Each row is a point on a landscape with many valleys, with its height.
A ball rolls from a point to whichever of its 6 nearest points has the largest drop for the distance, and stops where none of them is lower. Distance is the straight distance between rows; heights are no part of it.
Q_36 (h 268): [157 123 111  83 119  81 170  57 101 148]
Q_907 (h 233): [172 103 121  86  81  77 182  72 115 153]
Q_441 (h 251): [105 120 123 133 159 162 160 157 206 149]
Q_119 (h 890): [122 104 151 109 161 194  62 127 159 171]
Q_277 (h 482): [119 105 126  97 158 190  93 157 167 149]
Q_442 (h 380): [156 141 117 117  63 108 173 139 110 126]
Q_254 (h 294): [ 91 105 135 135 109 167  39 108  89 157]
Q_705 (h 103): [111 123 132  99 138 148  97 156 122 104]
Q_694 (h 446): [106 138 156 128 161 136 106 136 112 116]
Q_628 (h 264): [136 128 103 125 166 111 142  84  62 155]
Q_990 (h 471): [102 132 173 146 188 143 131 123 185 140]
Q_534 (h 236): [118 121 137 131 146 158  69 126  72 142]
Q_172 (h 210): [123 110 107  84  85 169  59 153  98 114]
Q_908 (h 506): [143 135 100 120 125 102 171  98  80 142]
Q_495 (h 311): [112 117 123 115 167 190 144 168 184 163]
Q_229 (h 43): [111 108 160 118 158 169  56 125 121 144]
Q_596 (h 119): [122 118 116  69 115 167  96 174 146 102]
Q_8 (h 188): [186 110 112 130  82  79 179  78 127 153]
Q_487 (h 602): [142 144 108 157 115  81 175  96 103 139]
Q_317 (h 648): [109 147 139 179 175  90 157  92  89 142]
Q_472 (h 608): [106 133 176 129 190 147  95 125 137 131]
Q_520 (h 611): [ 95 146 167 194 163 100 139 107 140 120]
Q_2 (h 285): [116  99 120  88 129 183  68 155 148 133]
Q_499 (h 441): [103 123 149 119 169 147 129 144 173 132]
Q_45 (h 131): [213 109 114 168  85  78 159  96 132 135]
Q_342 (h 371): [106  98 133 106 122 178  42 129 131 143]
Q_193 (h 568): [112 136 137 139 163 123 120 125  75 130]
Q_374 (h 214): [167 135 114 172  90  84 164 110 128 129]
Q_537 (h 312): [166 137 119 148  66  94 168 120 116 128]
Q_663 (h 65): [142 131 104  92 107 153  91 142  67 126]
Q_561 (h 439): [100 143 140 139 135 114 132 142 137 105]
Q_371 (h 156): [175 134 123 176  72  84 153 131 135 114]
Q_575 (h 296): [164 130 105 108  93  99 180 101  97 147]
Q_938 (h 177): [120 131 152 125 192 183 134 137 184 175]
Q_978 (h 92): [166 133 130 210 113  76 139 112 137 108]
Q_581 (h 336): [138 130 102 118 156  90 167  58  88 147]
Q_232 (h 202): [131 123 104 125 176 111 142  72  65 153]
Q_842 (h 597): [135 150 126 159  95  92 155 130 124 114]
Q_509 (h 479): [129 138 111 177 138  84 165  88 102 139]
Q_33 (h 265): [114 132 136 154 109 101 137 137 171  89]
Q_696 (h 259): [136 123 100 120 151 132 118  96  55 150]
Q_512 (h 146): [147 134 109  71  76 148 120 165  83 104]
Q_875 (h 199): [127 147 127 104  75 114 146 163 138  98]
Q_883 (h 417): [159 139 108  93  85 112 173 122  85 137]
Q_397 (h 712): [120 118 159 119 189 192  94 131 163 174]
Q_453 (h 334): [119 139 141 183 124  96 133 128 165 102]
Q_630 (h 123): [113 121 105 102 116 160 162 175 209 129]
Q_903 (h 147): [111 137 130 127 115 114 140 150 148  93]
Q_958 (h 607): [115  93 141 101 144 194  60 132 154 163]
Q_233 (h 443): [112 120 164 115 179 167  87 132 147 144]
Q_392 (h 125): [123 119 108 133 108 136 147 158 231 112]
Q_736 (h 141): [134 137 116 108 124 134 119 137  68 126]
Q_466 (h 155): [127 114 108  98  93 161  60 146  87 118]
Q_867 (h 28): [111 153 123 134 121 113 147 142 106 110]
Q_457 (h 808): [ 97 139 167 154 184 127 114 125 109 124]
Q_568 (h 86): [113 126 113 101 107 141 145 164 190 102]
Q_874 (h 580): [ 97 143 155 174 147  98 139 120 144 110]
Q_952 (h 74): [108 129 119  82 117 152 124 169 157 102]
Q_620 (h 124): [125 141 126  93 100 135 136 161  99 100]
Q_634 (h 419): [ 93 133 150 159 147 104 132 134 168 109]
Q_4 (h 343): [107 116 155 106 168 165  88 141 143 131]
Q_352 (h 80): [209 134 126 198 101  82 138 137 142  93]
Q_478 (h 335): [125 146 132 139  85 105 152 145 137  98]
Q_143 (h 183): [140 125 129 159  97 112 133 149 215  88]
Q_55 (h 45): [103 133 132 100 125 134 128 158 150  97]
Q_385 (h 357): [120 146 124 125 139 127 128 134  80 125]
Q_267 (h 228): [124 142 132 193 126  88 149 113 125 110]
Q_652 (h 369): [145 134  95 102 130 117 150  92  68 148]

Call two points neighbours if one is among the 6 nearest of the other. Go from one point of each pair to the other, from neighbour to neighbour, staying as low as possible. Name the highest point that can't be avoided.
Q_663 / Q_938 => Q_441
Q_55 / Q_232 => Q_696
Q_55 / Q_229 => Q_534
Q_663 / Q_55 => Q_620
Q_352 / Q_938 => Q_453

For each start below, name the point where the ball stops.
Q_33 => Q_55
Q_36 => Q_352
Q_277 => Q_55
Q_487 => Q_352
Q_509 => Q_352
Q_694 => Q_55
Q_441 => Q_55
